A landscape with many valleys, sampled at points; each row gives a point and its height.
A ball rolls from a point to the lowest of its 2 nearest points, and stops where none of them is lower. Distance is the straight distance between rows; heights are no part of it.
Suz height 533: [-0.46 -0.05  0.15  1.30  0.92  1.05  0.73  0.63 -1.15  1.15 -1.55  0.78
  1.88  0.46 -0.68  0.12 -1.69 -1.73 -0.45 -1.97 -0.25 -0.26 -0.29  0.08
 -1.23 -0.02  0.32 -0.26  0.49  0.33 -1.20]
dulu height 406: [-0.92 -0.50 -1.38 -0.25  0.22 -1.14  0.35  0.38 -1.54  0.61 -1.65 -1.76
 -2.03  0.41  1.60  0.90 -1.90  1.41  1.23 -0.43 -0.54 -2.40 -0.04 -0.52
  2.71 -0.72 -1.42  0.66 -0.17 -0.34  1.51]
domo height 600: [-0.62  0.26 -1.54  0.44  1.72  0.51 -0.15  0.86 -3.34  1.57 -1.09 -1.07
 -0.34  1.82  0.55  0.33 -3.03  0.10  1.64  0.68  0.55 -1.08  0.59  0.16
  1.13 -0.06  0.47 -1.15 -0.64  0.63  0.53]
guk height 760: [ 1.26 -0.30 -0.65  1.00  0.81  0.99  1.00 -0.10 -0.34 -0.55 -0.02  0.12
  2.55  2.00  1.09 -1.51 -0.33 -1.57 -1.98  0.27 -0.52  1.61 -0.19 -0.41
 -3.10 -0.57  1.23  1.44  0.14 -1.53 -3.46]
luvis height 245: [ 0.16 -0.69  1.40  0.91  0.31 -1.24 -0.75 -0.39 -2.35 -0.22 -1.40 -1.83
  0.07  0.84 -0.89 -0.34 -1.86  0.61  0.91 -1.08 -0.59 -1.00 -1.86  0.44
  1.41  2.10 -0.71  2.05 -0.38  0.77  1.10]
Ker height 150: [ 1.24 -0.90 -2.30  1.17 -1.77 -0.27  0.00 -3.12  2.44 -0.41  0.07  1.53
  0.38 -2.07  2.09 -0.08  2.33  1.52 -0.21  0.75  1.26  0.98  1.11 -2.19
 -1.00 -3.19  0.31 -0.34 -0.32 -3.78 -2.03]
noki height 554: [ 2.02 -0.20  1.14  0.24 -1.98 -1.25 -0.73 -3.50  2.26 -1.52  1.59 -0.37
  0.06 -1.26 -0.32 -1.26  1.24  1.50 -0.96  1.02  1.17  1.67  0.29 -1.03
 -0.72  0.89 -0.16  2.37 -0.84 -0.97 -0.65]
Dol height 428: [-1.72  1.04 -0.01 -1.93  0.55  0.83  0.60  3.79  2.01  1.08  0.38  0.67
 -2.82 -1.73 -0.91  2.18  1.92 -1.29  0.70 -1.42 -1.08 -1.22  0.92  1.44
  1.49 -0.62 -0.95 -2.03  0.96  2.15  2.04]
zetu height 262: [ 1.71  0.06  0.73 -1.80 -0.85 -0.64 -0.16 -0.72  2.03 -2.41  1.48 -1.43
 -1.83 -0.21  0.37  0.02  3.22  0.64 -0.71  1.04 -0.51  0.65 -0.20  0.22
 -0.64  0.36 -0.39  2.50 -0.39 -0.34 -0.25]
meraf height 336: [-0.09 -1.11 -0.18  0.89 -0.31 -2.04 -0.64 -1.60 -2.12  0.06 -2.44 -1.82
 -0.85  0.31  0.55 -0.29 -2.40  2.11  1.41 -0.64 -0.14 -2.10 -1.07 -0.60
  2.60  0.68 -1.19  1.42 -0.52 -0.79  1.55]
Veset height 504: [-0.19 -0.07 -1.44 -0.61 -0.20  0.05 -0.87 -0.28  0.04  0.29  0.89 -0.06
 -1.62 -0.75  0.84  1.61  0.37  0.71  2.11  1.11  1.53 -1.31  1.57 -0.66
  1.14 -1.23  0.33 -1.25 -1.12 -0.58  0.04]
vosa height 335: [ 0.45 -0.48 -0.76  0.76 -1.48  0.22 -0.02 -2.59  1.95 -1.10 -0.16  1.48
  2.35 -0.02  1.66 -2.31  1.48  1.01 -2.69  1.39  0.20  1.63 -0.34 -1.34
 -2.45 -1.79  0.84  0.21  0.69 -2.41 -1.71]
donuf height 259: [ 2.11 -0.33  1.78 -0.61  0.46 -0.52  0.35  0.31 -0.43 -1.53  0.59 -2.45
 -1.18  0.92 -0.66 -0.01  0.83 -1.33 -0.38 -0.61 -0.77  0.68 -0.38  0.91
 -1.04  2.02 -0.94  4.23 -0.88  0.68 -0.93]
fod height 276: [-0.50 -0.94  1.82  0.25 -0.21 -1.06  0.88  0.21 -0.12 -0.36 -3.00 -0.95
  0.38 -0.43 -0.57 -1.09 -0.76  0.66 -1.07 -2.90 -2.08 -1.30 -2.78  0.79
  0.90  0.76 -1.65  2.46  1.74  0.24  2.06]
Fid height 254: [ 1.59 -0.37 -2.26  0.58 -1.69  0.04 -0.25 -3.01  2.23 -1.25  0.10  1.26
  1.17 -0.44  2.71 -1.63  2.68  1.99 -1.71  2.42  0.52  1.56  0.17 -1.51
 -1.69 -2.89  1.12  0.48  0.48 -3.75 -2.17]
non height 277: [ 0.94 -1.42 -1.29  2.51 -0.58 -0.39  0.30 -2.67  0.31  0.85 -1.79  1.06
  1.29 -1.62  1.25  0.32 -0.75  0.15  0.44 -1.47  0.95  0.17  0.59 -2.00
 -0.62 -1.63 -0.46  0.16 -0.77 -2.63 -2.11]
zuze height 221: [-1.44  0.53  0.53 -2.08  0.42 -0.50  0.35  3.03 -1.89 -0.05 -0.44 -1.69
 -1.94  1.76  0.23  0.38 -1.19  0.70  0.36  1.29 -1.46 -1.03 -1.12  1.42
  2.03  1.61 -1.06 -0.20  0.79  2.04  2.93]
vut height 413: [ 0.56 -0.50  1.64  2.00 -0.75 -0.08  1.30 -1.55  2.14 -0.50 -0.46  1.63
  3.14 -1.43 -0.91 -1.69  0.33 -1.19 -2.45 -2.77 -0.55  1.82 -0.33 -0.53
 -2.52  0.27 -0.94  1.16  1.33 -0.70 -1.50]
pepa height 511: [ 0.33 -1.23  1.29  2.56 -1.43 -1.29 -1.17 -4.20  0.34 -0.20 -1.02  0.75
  2.52 -1.35 -0.43 -1.85 -1.48  1.56 -0.71 -0.75  1.39  0.48 -0.67 -1.20
 -0.29  0.54 -0.62  0.65 -0.37 -1.25 -0.07]
Kabak height 674: [-0.76  0.64 -0.83 -0.82  0.74  1.08  0.25  1.19 -2.03 -0.25 -1.15 -0.59
  1.31  3.46  1.46 -1.75 -1.83  0.41 -1.68  2.35 -1.14 -0.28 -1.45  0.12
 -0.65 -0.18  1.42  0.07  0.56 -0.05  0.02]
vovi height 568: [-2.93  2.16 -1.41 -2.23  0.84  1.00 -0.91  2.03  0.13  0.87  2.40  2.68
 -0.62  0.07  0.43  0.21  1.29  0.58  0.33  2.66 -0.10 -0.45  0.80  1.00
  2.16 -2.08  2.56 -5.64  1.27  1.07  2.66]
bip height 459: [-0.82  0.44  1.00 -1.98 -1.44 -0.69 -1.15  0.62  1.88 -0.49  1.69 -0.26
 -1.79 -0.86 -1.06  1.21  1.67  0.97  0.48  1.20  0.23 -0.47  0.46  0.47
  1.99  0.99 -0.35 -1.49  0.00  1.80  2.72]
kibub height 310: [ 0.93 -0.24  1.42  0.76  1.52 -0.73  0.01  0.65 -3.46 -0.53 -1.30 -2.73
 -0.11  2.41 -0.79 -0.86 -1.92 -0.45  0.54 -0.98 -1.18 -0.72 -2.12  1.22
  0.42  2.70 -0.47  3.25 -0.31  1.38  0.46]
Keti height 502: [ 0.06  0.96 -0.62  0.13  2.12  2.05  1.10  2.54 -1.68  1.54  0.02  0.85
  0.86  1.29 -0.60  0.69 -0.76 -2.59  0.11 -0.64  0.17  0.76  0.71  0.91
 -1.89  0.04  0.98 -0.98 -0.37  0.80 -1.82]
safem height 88: [-1.37 -0.39  0.44 -0.88 -1.92 -0.10  0.89 -0.37  3.04 -0.31 -2.35  1.06
  1.23 -1.11  0.19 -1.32  1.17  1.30 -3.32 -1.01 -1.93 -0.10 -1.89  0.07
 -0.64 -1.26 -0.82  0.15  2.61 -0.44  2.08]
zire height 369: [-0.47  1.65 -0.72 -2.74  2.92  1.37  0.49  4.47 -0.90 -0.01  2.95 -1.02
 -4.00  0.71  0.29  2.04  2.77 -1.87  1.72  1.71 -0.83  0.27  0.91  2.57
  0.98 -0.66  0.34 -1.42 -0.54  1.75 -0.06]
nar height 563: [ 1.57 -0.69  1.43  0.98  0.08 -0.74  0.19 -0.26  0.39  0.48  1.34 -0.73
 -1.56 -1.79 -2.02  2.38  1.00 -1.39  2.70 -2.53  1.15  0.19  1.55  0.06
  0.30  1.85 -1.38  1.50 -2.00  0.52 -1.00]
kimik height 422: [-1.10 -0.83 -2.43  0.52 -1.53  0.10 -0.27 -1.82  1.16  0.51 -1.78  1.15
  1.27 -0.61  2.24 -0.97 -0.27  2.43 -1.12  1.13  0.11 -0.77 -0.28 -1.49
  0.16 -2.96  0.18 -1.26  0.69 -2.44  0.08]
basub height 540: [ 0.85 -0.26 -2.17  1.08  0.56 -0.11 -0.50 -0.99 -1.08  1.21 -0.15 -0.25
 -0.78 -0.01  1.32  1.78 -1.07 -0.27  2.35  0.47  1.75 -0.92  1.94 -1.48
  0.46 -1.36  0.72 -0.65 -1.75 -1.56 -1.79]
disip height 420: [-2.18  1.82 -0.36 -1.06  0.49  1.09 -0.85  2.31 -1.65  2.08  1.14  1.11
 -0.48  0.62 -1.31  0.48 -1.96  0.46  1.42  1.83  1.19 -0.22  0.87  0.98
  1.64  0.83  1.01 -4.33  0.26  2.51  2.59]
ririn height 458: [-1.33  0.18 -2.18 -0.81  0.47 -0.27  0.10  1.05 -0.83  0.89 -0.53 -0.46
 -2.23 -0.50  1.30  1.70 -1.54  0.82  2.11  0.10  0.45 -1.90  1.19 -0.50
  2.40 -1.68 -0.86 -1.64 -0.19  0.06  1.48]
sigem height 599: [ 1.24 -1.01 -0.23  1.99  1.19 -0.73 -0.08 -1.28 -2.25  0.77 -1.24 -1.17
 -0.05  0.13 -0.32  0.80 -1.92 -0.85  2.02 -1.68  1.00 -0.65  0.31 -0.48
  0.17  0.83 -0.40  1.38 -1.28 -0.77 -1.57]
ledim height 531: [ 1.14  0.35  2.47 -0.21 -0.77  0.10  0.48  0.20  2.98 -1.01  1.98  0.86
  1.05 -1.19 -2.79 -0.33  1.98 -1.64 -1.76 -2.01 -0.56  1.89  0.60  0.48
 -1.81  1.62 -0.38  1.20  0.68  1.34 -0.80]
Pomep height 404: [ 1.00 -0.47  1.13  2.70  0.21 -0.68 -1.45 -2.58 -1.85 -0.29 -0.30 -0.43
  2.82  1.42 -0.49 -1.77 -2.94  0.04 -0.15  0.84  1.33  0.70 -0.81 -0.80
 -1.36  1.89  0.91  1.14 -0.74 -0.10 -1.72]
Nev height 635: [-0.84  0.72 -0.31  0.00  1.08  0.80 -0.44  0.74 -3.20  1.04 -0.62 -0.54
  1.35  2.45 -0.04 -1.00 -3.08  0.09  0.35  1.77  0.42 -0.32 -0.60  0.26
 -0.05  0.97  1.44 -1.17 -0.08  1.10  0.23]
Toti height 560: [ 0.53  0.51  3.11 -0.38 -1.21 -0.23 -0.37 -0.80  2.38 -1.42  1.98  0.87
  2.10 -0.05 -2.66 -1.79  0.90 -0.48 -2.53 -0.14 -0.13  2.05 -0.40  0.11
 -1.92  2.20  0.50  0.80  0.88  1.85  0.01]
Repu height 454: [ 1.78 -0.44  1.14  2.69 -0.98 -0.22  1.48 -2.85  1.78 -1.11  1.27  2.20
  3.12 -1.37 -0.59 -1.70  0.20 -1.24 -1.64 -1.64  0.57  3.27  0.79 -1.45
 -2.78  0.49 -0.30  1.27 -0.07 -1.76 -3.47]
Pek height 247: [ 1.28 -0.04 -1.57 -0.38 -1.46  0.00  0.08 -1.85  3.02 -0.70  1.89  1.69
 -1.21 -2.40  1.52  1.24  4.09  0.81  0.55  0.53  0.94  0.63  1.49 -1.44
 -0.31 -3.34  0.52 -0.89 -0.70 -2.63 -1.03]
Zunot height 519: [ 1.67 -0.33  1.24  0.59 -0.99 -0.58 -0.33 -2.02  1.22 -1.20  1.83  0.12
  1.04 -0.47 -0.82 -0.46  0.76 -0.44 -0.75  0.22  1.16  1.88  0.78 -0.63
 -1.73  1.39  0.28  1.65 -0.90 -0.24 -1.80]
zubud height 268: [ 0.73  0.27 -0.24 -2.44  0.69 -0.23 -0.17  1.94  0.51 -1.35  2.14 -2.26
 -4.09 -0.04  0.81  2.00  3.06 -0.56  1.51  1.44 -0.37 -0.30  0.49  0.79
  1.22  0.24 -0.91  0.98 -1.19  0.90  0.16]
Zus height 535: [ 0.89 -0.33 -2.46  0.02  2.69  0.92  1.67  1.23 -2.73  0.31 -1.78 -2.28
 -1.20  2.65  2.50  0.26 -1.49 -1.34  0.56  0.01 -1.05 -0.87 -0.07  0.27
 -0.54 -1.14  0.24  2.11 -0.39 -1.41 -2.05]
Poga height 320: [-0.10  0.71 -0.32 -2.47  1.32  0.17 -0.40  2.92 -0.24 -0.48  3.20 -1.66
 -4.25 -0.08  0.13  2.29  2.81 -0.73  2.36  1.94  0.04 -0.26  1.04  1.51
  1.89  0.64 -0.70 -1.22 -1.29  1.94  0.71]
fodom height 704: [-0.26  0.00 -1.29 -0.52  0.05  0.73 -0.14 -0.16 -1.16 -1.31 -1.18 -0.73
  1.64  3.28  2.57 -2.58 -0.66  0.96 -2.49  3.12 -1.29  0.20 -1.68 -0.37
 -1.28 -1.18  1.46  1.05  0.87 -1.26 -0.72]
Kime height 477: [-0.35  1.42 -0.55 -0.71  2.77  2.46  1.80  3.90 -2.35  1.27 -0.19 -0.30
 -0.58  2.29 -0.04  0.62 -0.50 -2.88 -0.37 -0.33 -1.00  0.39 -0.07  1.97
 -1.59  0.14  0.72  0.07 -0.02  1.23 -1.26]
kog height 595: [-0.57  0.53  3.00 -0.41 -1.81 -0.51 -1.50 -0.60  1.76 -0.75  1.52  0.82
  1.99  0.13 -2.74 -1.37 -0.10  0.29 -2.03  1.06  0.03  0.98 -0.90  0.42
 -0.50  2.87  0.91 -1.00  1.11  2.53  1.91]
pufez height 447: [-0.33  1.50 -1.66 -1.73  3.57  1.92  1.73  4.34 -2.90  0.63  0.58 -1.39
 -2.49  2.52  1.13  1.07  0.03 -1.90  0.57  0.82 -0.94  0.21  0.21  2.41
 -0.19 -0.71  0.54 -0.26 -0.26  1.27 -0.80]
pefiz height 366: [-1.78  1.27  0.27 -1.64  0.49  0.61 -0.57  3.26 -1.60  1.66  1.55 -0.30
 -1.75  0.72 -1.23  0.74 -1.01 -0.15  1.84  1.55  0.46 -0.11  0.60  1.87
  1.87  1.64 -0.03 -2.97  0.12  3.17  2.81]
Kud height 505: [-0.51 -0.14  1.51 -0.78 -0.92 -0.70 -1.47  0.00  0.31  0.50  1.29 -0.88
 -1.82 -1.51 -1.69  1.80  0.17  0.49  2.21 -0.06  0.98 -0.89  0.84  0.29
  2.05  2.16 -1.14 -0.35 -0.91  2.05  2.19]
niru height 280: [ 2.29 -0.33 -1.05  1.32  0.31  0.29  0.32 -1.15 -0.72 -0.03  1.04  0.48
  0.81  0.75  0.62  0.66 -0.53 -1.61  1.04  0.53  1.36  1.35  1.53 -0.86
 -1.79  0.12  1.37  0.35 -1.77 -1.84 -4.01]
gakat height 361: [-0.80  1.09 -1.06 -1.67  1.17  1.94  1.51  2.92  2.24  1.04  1.66  2.48
 -1.48 -1.66 -0.18  2.31  3.69 -2.14  0.50 -1.39 -0.66 -0.02  1.61  0.60
 -0.13 -3.32  0.87 -2.62  0.39 -0.30 -0.52]
gidu height 551: [-1.92  1.95 -0.35 -2.20 -0.02  0.48 -2.08  0.90  0.63  0.35  3.77  2.00
 -1.39 -0.48 -0.66  1.11  1.96  0.57  1.44  3.04  1.05 -0.15  1.59  0.58
  1.93 -0.66  2.13 -5.22 -0.13  1.89  2.41]
guse height 469: [-1.22  0.16  0.11 -0.56 -0.01  0.66  0.56  1.72  1.27  1.02 -0.89  0.63
 -0.63 -1.64 -0.76  1.27  0.82 -0.73  0.08 -2.05 -0.70 -0.98  0.37  0.27
  0.31 -0.55 -1.09 -0.80  0.92  1.15  1.05]
kodog height 331: [-0.17 -0.62  2.46  1.05  0.17 -0.59  0.29  0.50  0.10 -0.04 -1.60 -0.47
  0.85 -1.21 -2.20 -0.33 -0.37 -0.44 -0.45 -4.00 -1.09 -0.50 -1.66  1.06
  0.34  1.79 -1.48  1.98  0.96  1.11  1.07]
tifuz height 375: [ 0.55 -0.50  2.41  1.43  0.10 -0.24  1.01 -0.38  0.82 -0.45 -0.77  0.42
  2.36 -0.95 -1.90 -0.96 -0.26 -1.31 -1.30 -3.58 -1.06  0.90 -1.26  0.27
 -1.88  1.42 -0.89  2.17  1.15  0.44 -0.86]
Lem height 481: [-1.44  0.16 -1.86 -0.76 -0.86  1.01 -0.77 -0.66  0.80  0.47 -0.18  1.81
  0.88 -0.29  1.40 -0.31  0.39  1.29 -0.33  1.47  0.47 -0.84  0.49 -0.99
  0.29 -2.40  1.28 -2.99  0.57 -0.95  0.50]
ferev height 461: [ 0.28 -0.32 -2.09 -0.80  0.39 -0.59  0.20  0.26 -1.16 -0.73 -0.85 -2.02
 -2.42  1.28  2.51  0.45 -0.51  0.73  0.77  1.63 -0.30 -1.48 -0.07 -0.31
  1.33 -1.34 -0.58  1.11 -0.66 -1.05 -0.10]
bef height 348: [ 0.14 -1.37 -2.44  2.21 -0.36 -0.27  0.10 -2.52 -0.09  0.83 -2.83  0.35
  1.32 -0.17  2.52 -0.68 -1.27  1.52 -0.35  0.13  0.26 -0.98  0.31 -1.67
  0.03 -2.65 -0.31  0.06  0.07 -3.21 -1.61]
lisif height 414: [-0.60  1.63 -1.78 -2.66  2.88  1.06  0.83  3.96 -1.82 -0.55  1.40 -1.56
 -3.16  2.06  1.67  0.89  0.91 -1.08  0.75  2.39 -1.16 -0.01 -0.03  2.03
  0.83 -0.83  0.47 -0.68  0.11  0.91  0.11]
nuto height 175: [ 1.77 -0.50  1.61 -1.05 -0.98 -1.24  0.12 -0.97  1.00 -2.55  0.17 -2.40
 -0.97  0.44  0.06 -1.23  1.49  0.92 -1.70  0.51 -0.81  0.89 -1.19  0.31
 -0.74  1.30 -0.83  4.18 -0.37 -0.12  0.31]
nuse height 302: [ 0.55 -0.63  0.09  1.15 -2.06 -0.08  0.60 -3.03  2.80 -1.00 -0.73  1.64
  2.87 -1.51  0.50 -2.78  1.45  1.26 -3.83 -0.01 -0.28  1.91 -0.63 -1.39
 -2.59 -1.42 -0.48  0.85  1.54 -1.84 -0.45]
kesef height 490: [ 2.45 -0.23  1.32  1.92 -0.83 -0.76  0.42 -2.63  1.05 -1.22  2.35  1.20
  1.49 -0.89 -1.04 -0.59  0.17 -1.29 -0.07 -0.77  1.65  2.85  1.62 -1.38
 -1.97  1.68  0.13  1.65 -1.60 -1.15 -3.37]
bar height 312: [-1.97  0.34  0.21 -1.72 -0.65 -0.37 -0.20  1.63 -0.36  0.10 -0.65 -0.09
 -0.58  0.86  0.38 -0.27 -1.43  1.49 -0.16  1.07 -0.93 -1.21 -0.87  0.10
  1.93  0.47 -0.40 -1.25  1.05  1.24  3.02]
Zer height 465: [ 0.05 -1.22  0.27  3.32 -0.12 -0.65 -0.81 -3.16 -1.10  0.29 -1.75  0.66
  3.33 -0.02 -0.08 -1.86 -2.74  0.55 -0.63 -0.74  0.87  0.22 -0.88 -1.26
 -0.99  0.18 -0.06  0.05 -0.15 -1.45 -1.47]
luted height 393: [-2.05  0.09  1.18 -2.23 -1.61 -1.22 -0.24  1.94  1.11  0.03 -0.37 -0.23
 -2.08 -0.79 -0.64  1.00  0.16  1.45  0.42  0.00 -1.17 -1.54 -0.68  0.75
  2.97  1.31 -1.61 -1.25  1.24  1.85  4.13]
rade height 737: [ 0.94 -0.85 -0.76  1.34 -0.01  0.28  0.03 -1.56 -0.74 -0.90 -1.39 -0.48
  2.24  2.15  1.82 -2.29 -1.03  0.17 -2.26  1.38 -0.45  0.82 -1.19 -0.68
 -2.38 -0.54  0.82  2.09  0.13 -1.86 -2.02]
gepu height 198: [-0.94 -0.55  1.26 -0.28 -1.28 -0.35  1.33  0.44  1.41 -0.60 -3.25  0.07
  1.08 -0.56 -0.16 -1.76  0.13  0.83 -2.87 -1.99 -2.55 -0.64 -2.89  0.64
 -0.18 -0.31 -1.38  1.83  2.71 -0.25  2.03]
petog height 510: [-1.47  0.90 -0.33 -2.23 -0.93 -0.02 -1.66  0.07  1.73 -0.66  2.69  1.32
 -1.32 -0.85 -0.14  0.75  2.21  1.53  0.72  2.68  0.78 -0.49  0.80 -0.11
  1.92 -0.67  1.49 -3.46  0.31  1.03  2.26]
duba height 215: [ 1.54 -0.80 -0.78  1.88 -0.23  0.05  1.24 -1.19  0.90  0.28 -0.10  1.10
  1.15 -1.02  0.27  0.78  0.28 -1.38  0.27 -1.89  0.69  0.97  1.17 -1.20
 -1.49 -0.98 -0.14  0.37 -1.07 -2.26 -3.18]
rul height 214: [-0.44 -0.71  0.30 -0.02 -2.60 -0.27  0.54 -2.20  3.18 -0.73 -1.61  1.63
  2.44 -1.30  0.35 -2.62  1.61  1.97 -3.86 -0.06 -1.22  1.07 -1.62 -0.81
 -1.75 -1.37 -0.76  0.29  2.61 -1.07  1.30]
gopi height 471: [-1.95  0.97  0.64 -0.24 -0.42  0.89 -1.34  0.74 -0.90  1.56  0.40  1.58
  1.15  0.29 -1.45  0.12 -1.88  0.50  0.56  1.45  1.19 -0.33  0.34  0.35
  0.89  0.94  1.12 -3.57  0.14  2.17  1.77]
zizam height 295: [-1.21  0.64  0.30 -1.15  1.04  0.08  0.03  3.12 -2.40  0.95  0.02 -1.81
 -2.23  0.97 -0.64  1.04 -1.57 -0.11  2.10  0.45 -0.66 -0.99 -0.08  1.79
  2.01  2.18 -1.09 -0.66  0.01  2.71  2.46]
bag height 539: [ 0.40 -0.65  2.11  0.84 -0.28 -1.07 -0.96 -0.11 -0.10  0.59  0.55 -1.01
 -1.42 -2.05 -2.72  1.77  0.35 -0.41  2.47 -2.64  1.03 -0.73  0.73  0.56
  1.47  2.72 -1.75  1.18 -1.13  1.58  1.10]
Fet height 567: [-1.31 -0.09  2.44  0.17 -2.35 -0.79 -1.43 -1.53  1.70  0.07 -0.15  1.62
  2.38 -1.10 -2.22 -1.21 -1.03  1.43 -1.63  0.39  0.56  0.05 -1.11 -0.23
  0.13  1.73  0.31 -1.64  1.18  1.46  2.50]
Fabu height 553: [-0.53 -1.12  1.36  1.85 -1.35 -1.73 -1.39 -3.10 -0.29  0.06 -1.94  0.28
  1.78 -1.26 -0.81 -1.46 -1.90  2.50 -0.14 -1.13  0.65 -0.88 -1.45 -0.86
  1.16  0.64 -1.05  0.43  0.13 -0.81  1.60]
sifip height 500: [ 0.20  0.21  1.21 -0.91 -0.48  0.68  0.29  1.25  1.89  0.12  0.85  0.64
 -0.12 -0.94 -1.62  0.67  1.70 -1.05 -0.80 -1.20 -0.34  0.16  0.42  0.64
 -0.73  0.29 -0.15 -0.19  0.39  1.12  0.09]
rutum height 584: [ 2.05 -1.04  0.42  2.03  1.04 -0.91  0.26 -1.35 -1.34  0.55 -0.01 -1.09
 -0.84 -1.04 -0.93  1.85 -0.62 -1.06  2.71 -2.70  1.27  0.09  1.02 -0.36
  0.58  1.34 -0.89  2.04 -1.96 -0.62 -1.55]
Viko height 313: [ 0.01  0.37 -1.64 -1.17 -0.18  0.84  0.57  0.66  2.48  0.02  1.84  2.09
 -1.64 -2.29  0.87  2.28  3.98 -0.87  1.17 -0.55  0.14  0.06  1.69 -0.73
 -0.01 -3.79  0.88 -2.07 -0.47 -1.80 -1.13]
Til height 520: [-2.15  1.12 -2.22 -1.48  0.46  1.18 -0.71  0.92 -0.16  0.68  0.85  1.64
 -0.27  0.13  1.33  0.26  0.33  0.45  0.44  2.04  0.48 -0.82  0.85 -0.15
  0.97 -2.51  1.86 -3.73  0.35 -0.33  0.86]
vikom height 195: [ 1.88 -0.35 -0.25 -1.16  0.14 -0.15  0.61  0.55  0.90 -1.27  0.89 -1.40
 -3.09 -0.43  0.86  1.57  2.52 -0.64  0.92 -0.36 -0.16 -0.10  0.62  0.14
 -0.13 -0.34 -0.91  2.33 -1.38 -0.90 -1.01]
noko height 559: [-0.16 -0.19 -0.29  2.31  2.08  1.04  0.66  0.15 -2.60  1.16 -1.82  0.26
  3.03  1.72 -0.23 -0.85 -2.89 -1.81 -0.48 -1.39 -0.07  0.44 -0.63  0.22
 -2.11  0.34  1.07 -0.02  0.26 -0.12 -1.99]
Koti height 503: [ 0.73 -0.59 -3.01  0.11  1.44 -0.10  0.85  0.17 -1.88 -0.18 -2.38 -2.34
 -1.45  2.38  3.21  0.15 -1.33  0.18  0.40  0.79 -1.14 -1.52 -0.23 -0.46
  0.54 -1.87 -0.20  1.80 -0.32 -1.82 -1.01]
butig height 524: [-1.56  0.04  1.19  0.29 -1.67 -0.44 -1.73 -1.20  0.09  0.65 -0.12  1.14
  1.53 -1.06 -1.60 -0.22 -1.61  1.33  0.17  0.54  1.27 -0.73 -0.08 -0.47
  1.07  1.53  0.54 -2.27  0.20  1.52  2.23]
bolo height 338: [ 1.60  0.11 -0.08  1.68  0.17 -0.06 -0.88 -1.88 -1.14 -0.26  1.03  0.12
  2.02  1.51  0.10 -0.84 -1.75 -0.63  0.11  1.81  1.77  1.63  0.92 -0.91
 -2.11  1.09  1.65  0.27 -1.52 -0.73 -3.20]
zuzo height 592: [-0.95 -0.78  2.12  1.16 -1.37 -1.84 -1.13 -1.65 -0.15  0.33 -1.88 -0.10
  0.90 -1.77 -1.80 -0.54 -1.50  1.69  0.35 -2.06  0.27 -1.21 -1.70 -0.12
  2.16  1.85 -1.21  0.45  0.37  0.51  2.89]
zelus height 308: [ 1.57 -0.22  1.37  0.21  1.20 -0.11  0.92  1.11 -1.54 -0.88 -0.90 -2.37
  0.06  1.68 -0.32 -0.58 -0.42 -1.47 -0.62 -1.45 -1.50  0.02 -1.61  1.15
 -1.05  1.66 -0.69  4.06  0.01  0.74 -0.75]
Ralim height 569: [ 0.54 -0.43 -1.86  1.39  1.81  0.22 -0.05 -0.31 -2.90  1.78 -1.09 -0.91
 -0.54  0.95  0.72  1.19 -2.69 -0.33  2.64 -0.05  1.09 -0.96  1.14 -0.76
  0.50 -0.53  0.31 -0.51 -1.22 -0.60 -1.46]
kofip height 390: [-1.11  1.54 -0.01 -1.92  1.33  2.02  1.29  4.31  2.19  1.09  1.49  1.84
 -2.03 -1.18 -1.37  2.06  3.33 -2.44  0.11 -1.94 -1.11 -0.08  1.30  1.65
  0.06 -1.95  0.50 -2.54  0.66  1.33  0.10]

Where does a ball stop that starts at each point below?
kog: Ker
pepa: duba
pufez: vikom
Ralim: luvis
Zunot: safem
Til: duba
Dol: Ker
rutum: bip
Fet: zuze
Koti: luvis
rade: luvis
Zus: luvis

Call two points neighbours if one is among the 2 nearest of the other. Go from one point of each pair to the other, from neighbour to neighbour, staying as low as possible. Name the highest point that can't be avoided.
safem and vikom: noki
Ker and safem: vosa
bip and duba: vovi
nuto and vikom: zetu
luvis and vikom: kibub
